A landscape with many peaks, sampled at points; each row gives a point and its height.
From any point a climber steps to the highest of the 2 points nearest to it. It stops when none of these is higher. Distance is the straight distance between rows; heights are no part of it.
k220: 138,113,69,87,98,112,115,79,131,100,92,70,116,121,83,102,103,101,91,75  h=215
k994: 110,80,142,81,108,78,108,117,103,91,106,148,75,87,96,80,101,127,97,107  h=502
k25: 82,79,111,117,103,96,125,83,118,105,85,100,121,80,111,89,103,66,112,94  h=261
k112: 87,90,82,100,127,80,114,102,114,80,101,114,113,86,105,95,118,132,71,94  h=123
k746: 103,114,92,114,105,118,73,126,111,135,81,81,84,90,107,123,112,98,124,96  h=354
k331: 103,100,94,108,106,121,95,89,105,84,79,98,95,108,109,78,92,83,107,84  h=637
k154: 126,92,155,61,72,107,108,86,76,114,114,118,120,103,109,81,100,125,106,134  h=438
k144: 89,97,89,123,113,113,83,117,77,112,104,118,98,102,108,84,117,101,92,105  h=77
k798: 104,114,73,122,125,93,73,115,98,131,103,119,93,100,105,105,114,105,92,109  h=78
k524: 102,99,121,87,101,110,109,84,103,73,76,148,100,110,118,98,86,111,110,115  h=155
k171: 95,116,78,98,123,60,100,109,118,91,117,90,84,107,82,91,87,124,87,93  h=185
k776: 79,113,94,118,99,88,72,90,89,105,102,74,93,101,89,116,82,83,119,110  h=241
k874: 85,126,91,98,100,118,75,110,97,126,96,75,129,116,102,139,130,108,117,112  h=149
k453: 128,101,79,102,112,64,101,109,107,127,97,68,117,117,84,108,126,113,123,91  h=97
k332: 92,104,83,120,107,91,115,108,101,106,130,76,115,103,70,106,125,78,94,126  h=156
k826: 118,72,154,75,99,88,102,96,105,102,106,136,99,99,109,65,113,140,109,104  h=470
k172: 112,122,60,103,118,69,122,112,97,105,110,113,108,92,114,121,95,99,80,110  h=440
k621: 85,96,118,112,99,128,106,104,107,113,70,112,99,85,92,110,78,89,116,119  h=713
k728: 59,97,134,102,93,95,95,104,123,109,106,120,107,100,93,94,122,83,108,100  h=432
k425: 115,116,83,116,115,96,119,108,92,60,125,119,95,101,80,88,106,110,72,77  h=213
k642: 77,89,95,103,110,109,98,106,117,113,93,43,99,83,110,121,113,102,126,107  h=93
k473: 109,127,86,78,79,97,93,90,93,89,120,54,93,124,88,130,85,83,111,107  h=374
k267: 92,86,94,134,106,88,105,91,91,86,124,100,100,91,66,93,113,89,84,117  h=145
k711: 106,99,104,94,115,94,85,103,103,79,97,140,85,79,84,83,97,132,60,64  h=604
k850: 75,86,96,106,100,100,89,84,102,85,123,73,91,89,99,93,116,78,91,97  h=466
k825: 94,67,109,106,112,89,121,94,100,80,93,124,111,77,97,85,112,131,81,108  h=110
k14: 130,76,123,96,86,90,134,85,75,115,102,132,127,87,113,69,81,140,85,98  h=148
k708: 92,80,129,82,106,115,120,107,92,77,117,126,90,105,117,85,108,111,98,132  h=520
k992: 70,105,110,105,100,120,62,117,85,104,74,102,95,101,118,101,103,105,118,95  h=124
k49: 117,107,68,115,105,99,95,102,105,99,128,88,93,101,83,109,123,107,75,99  h=183
k118: 66,105,121,106,94,114,94,110,89,96,97,127,112,125,85,80,99,100,106,118  h=121
k710: 139,104,145,64,72,74,112,87,83,114,121,120,125,87,90,64,87,132,74,79  h=115
k665: 99,119,108,71,87,122,75,100,104,114,92,51,129,112,91,148,127,101,118,93  h=164
k377: 94,62,119,113,96,118,109,76,97,97,112,113,85,97,102,74,82,126,97,115  h=277
k240: 81,92,120,76,93,114,112,110,106,72,122,127,97,105,122,93,122,103,80,107  h=481
k616: 96,112,73,104,105,123,89,93,80,90,106,98,115,105,119,122,121,88,90,122  h=358
k95: 131,75,111,110,101,106,102,98,69,90,86,141,101,92,112,69,94,142,88,87  h=256
k32: 96,90,120,95,105,90,133,108,98,100,117,128,104,87,87,60,75,88,73,83  h=638
k696: 88,90,86,117,110,89,82,97,103,122,100,58,103,85,98,132,126,108,119,120  h=103
k193: 70,105,118,103,76,82,106,95,108,100,110,123,95,94,122,121,87,85,102,105  h=381
k300: 118,116,85,85,113,85,94,99,103,105,109,73,98,117,105,131,115,103,125,120  h=549
k566: 91,65,120,110,102,103,113,76,116,113,89,111,109,85,123,71,92,91,109,87  h=274
k554: 122,102,64,86,99,91,101,117,82,110,109,50,109,123,70,103,115,124,88,96  h=281
k340: 79,87,96,115,115,94,99,101,113,115,113,107,111,81,90,80,123,77,72,92  h=484
k729: 91,108,88,120,113,129,101,118,73,112,84,102,115,94,133,123,105,93,121,124  h=219
k270: 105,94,93,124,80,98,98,111,65,95,96,123,84,103,99,76,66,112,81,84  h=262
k895: 138,117,84,77,111,130,87,99,81,127,96,69,109,124,89,139,97,110,120,123  h=276
k783: 96,86,101,105,97,132,117,109,117,105,70,110,88,84,94,95,76,106,92,108  h=658
k682: 100,109,79,96,111,95,121,94,120,116,125,65,115,112,79,108,107,89,99,117  h=167
k655: 68,71,112,95,91,91,107,95,103,70,108,78,89,90,98,72,105,86,88,84  h=491
k33: 108,108,83,103,93,86,94,101,115,98,129,71,100,113,56,108,131,110,82,95  h=170
k844: 84,99,118,130,98,154,93,107,102,109,91,79,97,80,125,123,90,93,135,97  h=370
k666: 122,107,88,79,73,95,99,85,124,98,96,42,95,112,98,127,99,90,121,74  h=421
k623: 98,98,69,95,108,99,110,101,106,82,98,61,103,114,125,106,119,118,113,102  h=656
k824: 90,104,115,112,102,86,104,108,119,110,109,126,106,87,88,95,122,59,93,94  h=458
k873: 121,101,81,105,110,101,90,95,139,113,94,76,76,89,80,87,97,85,94,75  h=779
k430: 76,102,108,103,96,67,71,94,96,86,99,127,86,105,96,91,91,119,87,96  h=204
k138: 137,110,69,94,95,121,110,126,93,129,89,66,103,107,95,132,113,114,106,114  h=306
k633: 64,108,106,91,108,120,71,111,93,110,118,89,89,99,125,92,102,72,103,94  h=269
k2: 71,121,108,96,94,98,93,131,123,111,86,100,87,110,99,109,92,103,118,100  h=390
k315: 90,83,113,115,97,92,84,71,66,116,92,123,114,95,126,80,77,84,110,92  h=360
k830: 121,121,92,79,101,113,67,89,94,96,99,73,105,109,80,135,128,78,108,109  h=372
k210: 89,112,99,83,78,99,91,100,113,77,111,48,83,107,97,123,103,79,116,90  h=398
k396: 125,75,141,86,68,97,106,82,60,137,94,110,129,72,121,84,87,100,103,109  h=319
k930: 124,107,91,106,104,85,118,132,81,70,97,136,82,90,114,111,112,95,90,103  h=378
k511: 91,127,104,106,103,120,65,95,120,121,111,73,72,102,109,134,78,97,131,103  h=401
k709: 94,103,92,111,132,97,99,120,98,111,91,126,97,100,82,59,82,110,82,86  h=490
k259: 85,111,87,116,83,89,96,126,82,116,97,121,89,97,108,94,75,95,79,85  h=250
k326: 93,112,71,113,92,108,89,115,92,113,103,58,102,118,76,94,105,103,94,97  h=266
k327: 83,128,106,84,112,91,75,104,81,81,107,68,104,98,120,152,96,91,137,122  h=519
k557: 91,120,87,83,96,90,72,110,97,96,83,77,104,108,72,124,116,100,96,109  h=400
k706: 118,115,73,67,100,122,82,95,113,109,105,60,84,106,95,124,99,104,89,108  h=207
k96: 103,132,106,89,125,106,79,84,98,98,107,69,121,114,108,150,91,94,149,124  h=469
k215: 107,101,99,125,115,70,124,118,88,75,85,132,118,90,78,84,111,106,95,81  h=428
k170: 127,115,64,120,127,77,86,106,110,137,96,93,107,107,100,108,117,115,110,100  h=88
k896: 110,95,99,133,110,103,105,99,114,83,109,110,77,114,73,76,95,110,108,100  h=296
k84: 120,116,73,112,65,108,92,95,87,91,91,76,103,111,84,146,112,108,99,111  h=302
k248: 97,100,91,106,109,89,125,107,110,93,101,101,91,83,80,69,66,82,75,73  h=678
k549: 87,90,118,74,102,88,112,108,113,82,104,137,103,83,117,98,122,105,72,94  h=446
k260: 95,75,105,93,98,123,127,121,91,110,81,120,98,73,102,87,83,106,71,111  h=606
k701: 79,105,89,125,81,81,94,106,94,101,98,107,117,101,108,94,118,85,89,72  h=188
k314: 85,101,80,124,102,80,88,105,89,99,104,77,88,105,83,94,92,100,103,105  h=253
k5: 87,91,98,102,110,100,112,108,116,78,104,79,91,108,124,97,128,101,126,108  h=605
k403: 109,117,73,96,112,103,95,78,121,94,80,84,123,115,75,89,104,92,88,82  h=228
k890: 83,123,106,119,109,121,102,107,100,115,74,101,117,106,86,117,78,86,132,123  h=659
k363: 143,83,103,59,112,106,104,93,89,151,91,71,126,136,97,120,89,100,136,80  h=488
k226: 101,97,91,104,116,106,78,100,136,110,106,92,79,93,98,82,125,86,91,74  h=722
k691: 117,117,73,112,108,93,115,99,112,115,75,84,116,118,77,112,91,112,115,109  h=534
k236: 98,96,114,104,76,97,97,105,103,63,66,116,92,92,93,111,110,96,100,93  h=295
k860: 74,99,80,100,102,85,97,79,107,88,111,53,120,110,89,92,111,84,95,93  h=442
k62: 87,84,136,112,97,136,106,111,102,98,95,94,78,90,126,95,85,90,144,102  h=396
k13: 88,85,106,122,110,91,109,91,101,86,95,107,104,91,69,104,107,96,104,137  h=133
k552: 84,108,89,108,110,64,89,102,97,78,110,115,83,101,77,84,77,128,76,86  h=194
k507: 69,103,86,101,104,85,105,78,90,83,109,98,129,110,103,90,95,75,87,101  h=419
k307: 84,94,103,112,126,100,84,104,107,109,96,101,97,88,91,106,121,88,109,125  h=122
k822: 103,82,144,93,78,94,86,101,63,120,113,128,121,105,112,65,116,108,103,98  h=94
k487: 86,114,97,101,81,85,100,105,107,91,101,127,96,101,131,140,102,104,101,112  h=355
k881: 120,112,91,73,94,98,80,105,97,131,81,67,116,113,58,131,107,106,108,103  h=429
k197: 126,120,92,77,111,115,94,102,107,71,85,95,99,105,74,118,128,76,95,115  h=342
k810: 112,127,80,93,92,101,119,113,94,130,81,71,125,121,77,127,78,96,117,113  h=571
k90: 85,113,88,76,107,100,70,105,88,79,104,62,83,96,120,135,108,101,110,116  h=572
k325: 140,64,147,85,70,103,99,79,77,103,113,104,85,82,94,70,91,125,101,114  h=313
k491: 107,77,130,87,100,107,123,89,98,118,111,139,114,87,94,66,84,143,69,97  h=135
k617: 115,93,121,80,109,84,104,98,91,103,93,157,113,92,119,74,92,104,83,76  h=468
k183: 132,119,81,91,95,82,92,98,104,128,93,80,113,111,44,123,95,98,90,99  h=452
k973: 80,83,100,105,95,84,113,81,119,86,84,95,125,81,97,95,116,75,87,81  h=248
k620: 95,126,93,100,98,89,78,74,106,111,92,73,115,114,69,119,89,76,119,101  h=230
k40: 112,94,81,121,103,112,90,86,111,85,97,113,94,99,122,101,127,109,92,90  h=218
k846: 95,95,102,103,109,108,91,107,119,99,91,109,80,104,112,68,103,94,101,71  h=674
k381: 93,87,119,93,96,92,116,76,111,80,107,135,91,87,84,92,72,106,75,110  h=530
k257: 119,127,86,97,128,80,113,113,113,103,112,98,99,123,106,112,112,88,132,120  h=506
k540: 84,88,148,100,83,107,84,104,76,105,105,126,101,105,123,94,105,102,124,107  h=300
k632: 94,81,118,111,72,89,115,94,74,105,137,131,115,93,112,76,100,92,68,83  h=210
k921: 102,108,74,103,93,128,91,92,119,111,113,72,79,102,110,110,96,94,89,97  h=225
k434: 103,83,111,79,114,102,83,91,93,105,78,134,96,80,128,77,91,96,84,83  h=439
k754: 135,119,81,80,95,112,77,100,74,108,81,61,98,105,91,151,89,104,120,110  h=252
k628: 124,104,75,104,110,114,88,122,108,135,91,74,88,86,91,123,122,97,98,107  h=333
k884: 105,77,137,111,87,114,101,96,112,89,97,119,68,103,123,86,100,107,134,98  h=420
k163: 146,125,80,96,92,94,118,124,115,92,90,93,93,126,91,128,120,119,118,102  h=50
k127: 102,68,118,95,77,107,102,93,78,87,75,117,105,97,111,63,90,132,87,79  h=272
k22: 106,101,91,127,112,102,107,107,129,115,108,90,75,104,85,97,96,102,120,116  h=316
k464: 83,106,79,92,103,136,101,98,115,99,72,60,109,112,98,98,96,108,101,99  h=697
k358: 63,94,111,121,96,87,55,91,90,109,97,93,90,83,98,117,100,94,114,106  h=229
k675: 91,125,97,115,96,109,89,77,110,107,91,107,115,107,78,105,90,59,97,97  h=217
k321: 67,122,104,116,98,128,61,111,89,110,94,88,110,111,110,129,114,107,124,105  h=136
k337: 81,74,108,97,85,115,110,101,89,71,84,101,105,103,116,77,100,116,97,94  h=287
k793: 90,99,103,98,97,127,84,99,103,117,100,132,87,93,97,79,82,96,63,87  h=392
k581: 106,111,76,83,118,104,98,83,112,88,116,63,93,125,116,108,106,106,119,113  h=601
k41: 79,89,106,125,104,113,103,98,118,110,118,94,76,96,108,106,91,104,122,122  h=336
k382: 125,127,82,96,103,98,99,84,104,103,100,91,115,102,83,114,102,47,92,95  h=205
k477: 91,107,76,89,95,82,100,112,104,138,94,50,126,101,93,121,114,95,97,90  h=169
k520: 99,98,126,100,109,102,106,124,76,95,94,128,81,110,129,86,83,90,137,115  h=363
k180: 107,136,83,97,114,84,104,114,100,97,121,92,117,137,58,92,112,94,97,107  h=382
k20: 71,88,140,93,102,112,104,79,90,99,115,107,111,88,133,103,84,68,123,111  h=301
k287: 67,96,104,117,98,118,74,86,68,101,109,89,98,90,142,118,75,99,118,106  h=318
k378: 126,76,125,95,90,77,103,100,75,99,109,130,74,78,102,73,71,108,86,87  h=346
k147: 100,111,97,116,135,86,102,115,120,105,101,122,103,93,62,71,105,97,87,79  h=467
k707: 113,113,86,125,123,79,113,114,113,95,83,112,118,101,75,86,119,101,101,81  h=449
k638: 113,85,98,111,106,102,111,109,76,108,84,138,94,71,101,99,86,98,77,118  h=558
k594: 123,122,74,118,98,93,130,101,115,79,129,108,102,102,84,113,107,103,75,84  h=199
k547: 103,108,100,95,106,105,123,107,119,85,87,147,109,82,81,106,98,117,58,98  h=633
k80: 69,108,108,117,112,121,65,91,72,96,107,70,111,80,121,128,84,80,123,106  h=299
k565: 84,90,132,106,107,110,117,89,85,117,88,132,118,98,122,96,74,99,129,129  h=186
k523: 98,68,97,109,92,114,129,83,97,90,112,109,110,82,125,85,102,98,75,93  h=294
k200: 88,117,100,98,101,97,109,113,100,63,118,115,105,115,75,77,111,94,72,81  h=226
k93: 106,116,81,108,126,73,120,122,107,100,118,115,95,104,106,97,105,96,97,108  h=471
k324: 72,84,129,118,85,87,112,87,111,104,115,113,89,98,109,100,82,97,123,113  h=359
k436: 90,108,83,91,89,77,76,110,86,72,97,84,81,94,117,121,112,98,95,97  h=524
k475: 99,97,93,121,93,96,117,100,89,106,137,140,105,92,113,88,92,104,62,87  h=223
k150: 97,97,114,107,105,75,105,106,87,103,99,137,93,100,115,85,85,85,111,99  h=383
k217: 96,115,91,111,94,106,120,119,134,100,101,127,103,96,83,104,110,127,64,82  h=700
k69: 91,90,87,93,116,130,109,92,123,94,76,95,100,88,97,101,100,107,86,116  h=629
k672: 78,95,106,122,107,103,111,101,82,116,96,122,118,95,132,117,94,95,122,128  h=201
k536: 105,107,83,96,107,99,99,74,142,109,118,95,97,95,101,129,117,100,85,114  h=297
k582: 109,107,79,110,112,82,114,88,125,94,76,115,105,97,87,118,89,122,100,116  h=493
k446: 106,117,78,89,125,87,105,78,121,77,77,119,110,97,79,103,85,113,77,103  h=532
k943: 106,105,90,88,114,93,73,105,102,85,94,131,77,85,107,97,107,109,67,84  h=562
k586: 124,85,136,83,85,88,127,93,82,102,96,143,123,108,126,70,85,130,107,100  h=159
k484: 106,83,127,100,83,120,99,97,109,75,78,134,91,91,88,89,112,110,86,93  h=314
k955: 79,88,107,112,96,108,112,105,123,107,103,126,110,95,96,84,113,123,68,84  h=640
k440: 78,88,118,111,92,96,126,125,99,111,109,116,95,93,83,76,84,92,90,110  h=600
k405: 90,111,78,66,116,82,102,101,128,96,101,65,121,110,92,101,129,108,87,92  h=147
k811: 101,84,125,97,109,86,98,99,101,79,106,133,84,94,82,61,89,146,83,63  h=567
k225: 109,58,132,105,90,92,119,73,110,121,104,116,95,75,112,68,73,102,100,89  h=288
k883: 73,100,131,100,99,115,78,95,88,83,113,111,90,110,137,109,107,97,135,109  h=322
k101: 80,103,86,93,90,117,112,106,89,61,98,82,105,119,102,94,105,100,90,103  h=307
k555: 117,110,77,97,104,100,79,106,82,96,74,64,78,98,85,125,80,104,115,115  h=234
k392: 102,79,91,109,105,110,108,80,117,82,107,104,66,94,106,88,77,123,91,108  h=259
k21: 107,117,79,124,111,124,104,124,72,111,97,91,90,106,120,111,87,81,125,119  h=235
k46: 90,116,75,107,90,77,102,118,112,125,93,81,120,97,102,104,118,80,84,69  h=179
k78: 107,115,76,125,101,99,106,110,107,82,105,86,84,128,79,73,86,114,103,78  h=285
k752: 110,96,77,116,120,55,104,90,116,103,106,64,107,108,95,101,123,108,126,97  h=104
k619: 113,105,98,90,85,121,120,106,128,118,98,47,104,115,82,131,112,111,129,108  h=72
k525: 111,103,71,107,84,123,90,83,91,76,101,80,94,98,107,132,121,101,88,115  h=328
k719: 67,108,128,94,91,109,97,117,131,107,103,121,89,109,116,99,107,99,114,97  h=411
k640: 96,100,84,130,80,110,109,121,87,82,95,96,79,112,86,76,81,115,90,83  h=273
k703: 108,78,140,72,82,119,118,101,73,90,111,135,106,99,109,87,102,117,85,130  h=479
k185: 118,117,85,94,94,100,108,139,95,75,109,109,70,100,110,112,111,88,89,100  h=356
k660: 124,93,100,31,108,90,103,98,113,129,112,50,108,120,90,118,100,93,107,86  h=163
k437: 97,120,103,101,98,98,114,112,137,96,115,113,99,108,87,106,122,83,94,103  h=431
k482: 96,103,76,110,107,85,96,86,105,93,66,81,128,97,89,87,111,78,97,72  h=238
k117: 119,108,79,102,124,99,107,100,126,91,94,95,83,90,73,75,77,101,79,68  h=721
k134: 75,77,116,102,113,107,117,109,94,82,114,101,94,100,128,93,124,99,118,123  h=565
k919: 124,89,144,72,78,103,117,85,98,109,129,132,112,93,93,61,87,131,70,83  h=125
k612: 135,121,79,96,128,88,95,103,101,104,117,82,105,140,60,97,116,109,116,116  h=404
k203: 95,120,88,118,70,113,88,116,89,98,90,101,96,108,102,125,107,97,100,103  h=312
k393: 140,118,75,79,95,115,119,84,110,119,107,72,118,122,95,127,98,83,105,98  h=197
k910: 106,114,100,57,96,112,94,91,112,122,108,46,122,119,88,131,105,88,113,96  h=178
k600: 103,88,91,129,81,129,111,93,93,109,104,117,101,85,122,103,96,84,84,98  h=321
k73: 111,89,106,114,107,86,122,113,80,75,108,127,92,94,102,79,100,95,95,98  h=403
k68: 113,128,77,88,89,104,96,103,76,65,104,79,89,121,93,117,89,77,102,110  h=349
k697: 85,114,95,90,107,133,79,78,114,97,78,54,116,106,94,105,98,80,120,87  h=647
k278: 91,87,91,104,93,123,91,85,120,94,102,80,63,88,108,99,77,102,91,98  h=242
k868: 87,129,98,109,113,105,110,110,105,88,92,118,113,137,90,89,96,95,121,118  h=132
k196: 114,80,126,90,106,79,96,97,76,106,98,127,112,92,97,42,82,144,85,65  h=535
k763: 103,64,143,94,85,104,97,103,101,104,103,119,80,100,125,72,109,134,117,97  h=444
k135: 95,93,82,103,97,94,103,62,144,95,97,76,113,95,102,115,116,102,93,96  h=275
k917: 89,86,116,126,82,149,105,90,93,105,100,99,96,76,122,124,93,79,109,111  h=347
k494: 102,117,102,97,114,103,120,97,103,75,92,143,110,125,104,88,89,101,105,114  h=142
k761: 80,71,113,100,94,83,121,90,105,65,103,96,98,90,84,67,87,114,80,84  h=517
k792: 93,103,96,98,106,128,93,76,109,79,91,74,95,99,112,103,93,74,119,99  h=603
k412: 117,119,80,107,110,73,101,112,102,119,92,96,102,89,57,120,92,81,92,115  h=478
k427: 98,87,116,101,111,94,98,110,82,114,96,130,100,106,98,42,75,121,90,78  h=514
k390: 103,106,84,79,111,80,100,92,137,100,112,74,111,106,64,112,128,122,80,100  h=158
k902: 97,63,150,95,73,125,92,75,83,98,119,105,83,96,100,80,89,116,111,122  h=293
k530: 77,93,111,119,79,90,102,105,91,93,128,118,110,108,101,70,119,90,79,71  h=198
k121: 151,77,145,83,79,87,106,98,80,100,112,121,81,72,83,67,85,125,83,81  h=332
k925: 115,80,97,116,101,109,101,101,96,88,85,137,92,92,131,92,113,131,91,89  h=237
k252: 109,106,104,108,109,105,86,108,86,88,73,99,76,81,107,123,87,77,130,113  h=264
k415: 87,128,92,75,105,91,87,115,104,76,113,105,94,115,94,92,111,75,78,89  h=239
k380: 87,94,87,100,105,72,107,79,93,84,105,119,114,86,110,101,89,91,72,98  h=395
k125: 95,101,90,92,106,125,102,118,122,117,94,49,112,107,104,119,136,115,126,106  h=83
k227: 102,100,55,112,115,83,118,100,91,108,92,91,119,86,123,108,96,97,81,100  h=412
k497: 74,118,94,74,108,112,79,118,107,103,116,108,90,104,122,96,112,85,77,97  h=254
k268: 97,82,119,93,75,124,90,102,78,114,111,133,95,86,95,81,88,114,57,100  h=369
k670: 119,85,116,89,110,88,121,86,85,92,102,142,122,83,112,62,89,133,74,55  h=504
k166: 97,84,121,98,104,84,100,107,122,73,106,125,65,96,95,78,101,134,95,83  h=536
k920: 120,96,83,63,99,84,105,120,103,128,96,34,92,103,94,120,97,98,116,92  h=150
k175: 76,100,96,112,85,79,61,100,95,102,90,115,91,89,98,115,107,109,86,99  h=216
k939: 88,94,95,126,118,74,89,104,117,114,101,82,101,97,92,105,132,103,124,114  h=113
k339: 79,90,132,90,100,100,104,92,88,79,105,131,111,122,92,61,96,109,98,104  h=112
k907: 155,108,82,94,113,98,105,97,92,120,117,78,115,150,78,108,121,112,127,105  h=430
k967: 115,111,94,98,98,98,108,106,107,56,77,112,96,103,87,105,119,97,94,94  h=315
k431: 104,69,151,82,83,106,116,73,109,112,121,113,92,87,119,75,76,85,105,102  h=303
k189: 83,78,115,126,78,108,84,74,70,105,107,106,100,94,132,97,82,94,113,97  h=341
k295: 70,84,115,110,82,106,112,105,123,132,101,122,109,84,112,89,95,101,82,89  h=593
k806: 113,83,137,89,86,96,95,94,66,86,103,134,112,101,92,61,103,100,90,95  h=102
k641: 90,59,133,111,79,78,118,95,78,94,101,104,108,87,79,61,88,111,94,90  h=546
k736: 77,103,76,88,107,75,103,108,115,95,95,92,120,93,107,110,126,113,73,93  h=134
k389: 98,98,85,112,112,79,105,96,132,118,102,111,101,73,100,100,106,93,74,82  h=515
k313: 89,105,115,113,104,105,98,112,85,80,94,109,85,114,129,108,93,100,149,119  h=344
k489: 100,112,83,96,89,89,114,94,127,98,106,106,95,94,116,140,107,103,88,112  h=326
k384: 102,107,85,105,123,78,72,86,93,74,96,106,106,110,113,92,132,89,107,92  h=187
k592: 115,109,74,113,78,75,80,95,92,79,90,82,93,98,107,122,116,95,99,81  h=492
k767: 119,75,134,99,90,100,93,75,55,130,107,121,116,84,129,76,84,83,109,108  h=338
k285: 83,100,108,119,111,98,86,74,102,109,117,105,95,89,126,110,85,68,126,107  h=280
k982: 134,108,88,68,105,93,115,105,91,141,84,69,131,129,95,133,89,108,132,104  h=526
k964: 71,90,108,115,92,112,93,127,85,119,74,95,96,97,123,82,81,103,118,85  h=116
k569: 95,101,90,103,83,117,101,101,67,60,100,97,91,107,97,94,90,82,87,107  h=325
k916: 86,76,155,74,97,103,101,82,95,110,115,113,91,80,129,93,81,83,121,116  h=320
k72: 97,99,67,103,114,115,108,90,83,98,90,78,120,91,115,113,102,83,94,121  h=384
k47: 83,103,115,85,99,115,68,112,99,125,81,133,85,89,117,89,85,93,89,87  h=414
k70: 103,121,96,98,81,113,114,128,126,103,101,85,90,106,77,111,109,77,95,95  h=406
k550: 95,135,106,94,111,116,72,75,115,115,121,70,106,110,97,145,85,83,133,111  h=433
k997: 115,118,78,86,84,80,83,81,123,95,93,66,89,119,101,116,88,102,112,74  h=441
k76: 160,89,88,74,113,105,106,88,93,136,110,62,112,139,95,105,107,94,133,82  h=461
k229: 106,87,124,95,88,81,100,90,82,100,94,134,81,84,113,95,65,86,104,101  h=365
k256: 113,135,77,100,89,96,86,132,87,96,83,110,82,111,104,128,99,101,102,106  h=331
k544: 68,74,131,108,79,78,126,109,91,106,107,111,119,95,95,72,94,101,99,98  h=570
k398: 104,85,104,116,102,124,105,88,72,63,98,105,88,95,85,95,94,77,101,130  h=305
k443: 117,110,73,106,95,75,80,75,111,74,98,83,82,108,101,109,97,108,97,76  h=465
k740: 116,101,104,109,100,110,102,93,99,71,93,97,78,87,91,123,101,72,117,126  h=282
k516: 60,116,105,93,113,113,69,110,73,95,117,66,107,99,115,111,102,66,117,105  h=284
k420: 114,117,82,98,107,120,117,85,117,126,115,66,110,106,97,126,89,81,115,118  h=182
k757: 77,92,102,113,93,97,102,101,135,133,97,111,95,71,109,114,104,91,88,100  h=553
k110: 84,87,116,101,95,106,86,123,62,114,104,132,114,108,116,66,115,113,87,97  h=86
k235: 107,107,89,116,115,104,68,86,113,97,99,104,87,105,125,106,132,92,120,92  h=202
k271: 101,101,84,114,105,84,99,111,79,107,101,109,89,77,88,109,89,73,84,117  h=513
k277: 90,125,98,111,97,94,77,126,118,129,89,105,82,105,117,116,102,89,121,83  h=371
k813: 93,114,72,91,107,82,118,116,124,104,121,73,77,114,109,99,85,109,100,103  h=174
k683: 128,104,86,91,87,103,115,114,129,111,96,68,102,127,85,127,127,134,117,102  h=61
k61: 109,77,126,102,79,140,86,81,100,99,85,135,89,90,106,93,100,109,89,100  h=337
k407: 106,90,102,124,106,118,93,117,69,105,87,101,74,82,123,102,86,81,128,111  h=249
k782: 100,82,131,85,96,101,127,85,85,93,80,142,123,107,121,84,77,119,115,122  h=171
k424: 98,67,133,77,103,82,126,82,89,84,114,126,103,80,99,86,85,99,84,124  h=489
k852: 103,80,147,84,70,98,95,93,71,103,115,119,85,77,122,105,78,77,105,108  h=343
k115: 97,108,104,81,104,90,100,93,113,72,76,138,95,89,82,101,80,104,70,99  h=577
k662: 113,112,74,81,109,86,113,125,122,139,107,60,92,111,110,114,100,114,114,99  h=160
k369: 99,134,92,100,103,131,101,104,93,113,83,73,119,117,82,129,78,87,129,118  h=613
k439: 116,114,84,60,114,118,107,107,111,86,80,65,110,105,85,108,116,83,95,105  h=317
k486: 97,101,71,130,84,90,122,112,91,106,118,120,93,87,110,102,81,107,67,91  h=236
k187: 118,113,69,75,101,113,110,125,84,84,88,54,108,116,79,104,115,99,91,101  h=298

Where does a climber stop that starts at each point below?
k84: k623
k112: k315
k921: k73
k477: k193
k895: k217
k600: k711
k507: k873
k453: k916

Call two points neighbours if one is among the 2 nearest of the other. Go from one point of each pair to the other, from neighbour to neighbour, staying as high as possible. Name the lowest point that can't be avoided.
k873 / k621: k792
k464 / k621: k69
k873 / k217: k582

For each start below, name every point that the climber comes to, in order.
k619: k125 > k642 > k696 > k939 > k307 > k13 > k267 > k332 > k682 > k420 > k393 > k220 > k403 > k482 > k973 > k25 > k566 > k225 > k431 > k916
k523: k600 > k917 > k844 > k62 > k884 > k763 > k826 > k994 > k166 > k811 > k711
k754: k895 > k138 > k628 > k746 > k277 > k2 > k719 > k728 > k824 > k340 > k389 > k757 > k295 > k955 > k217
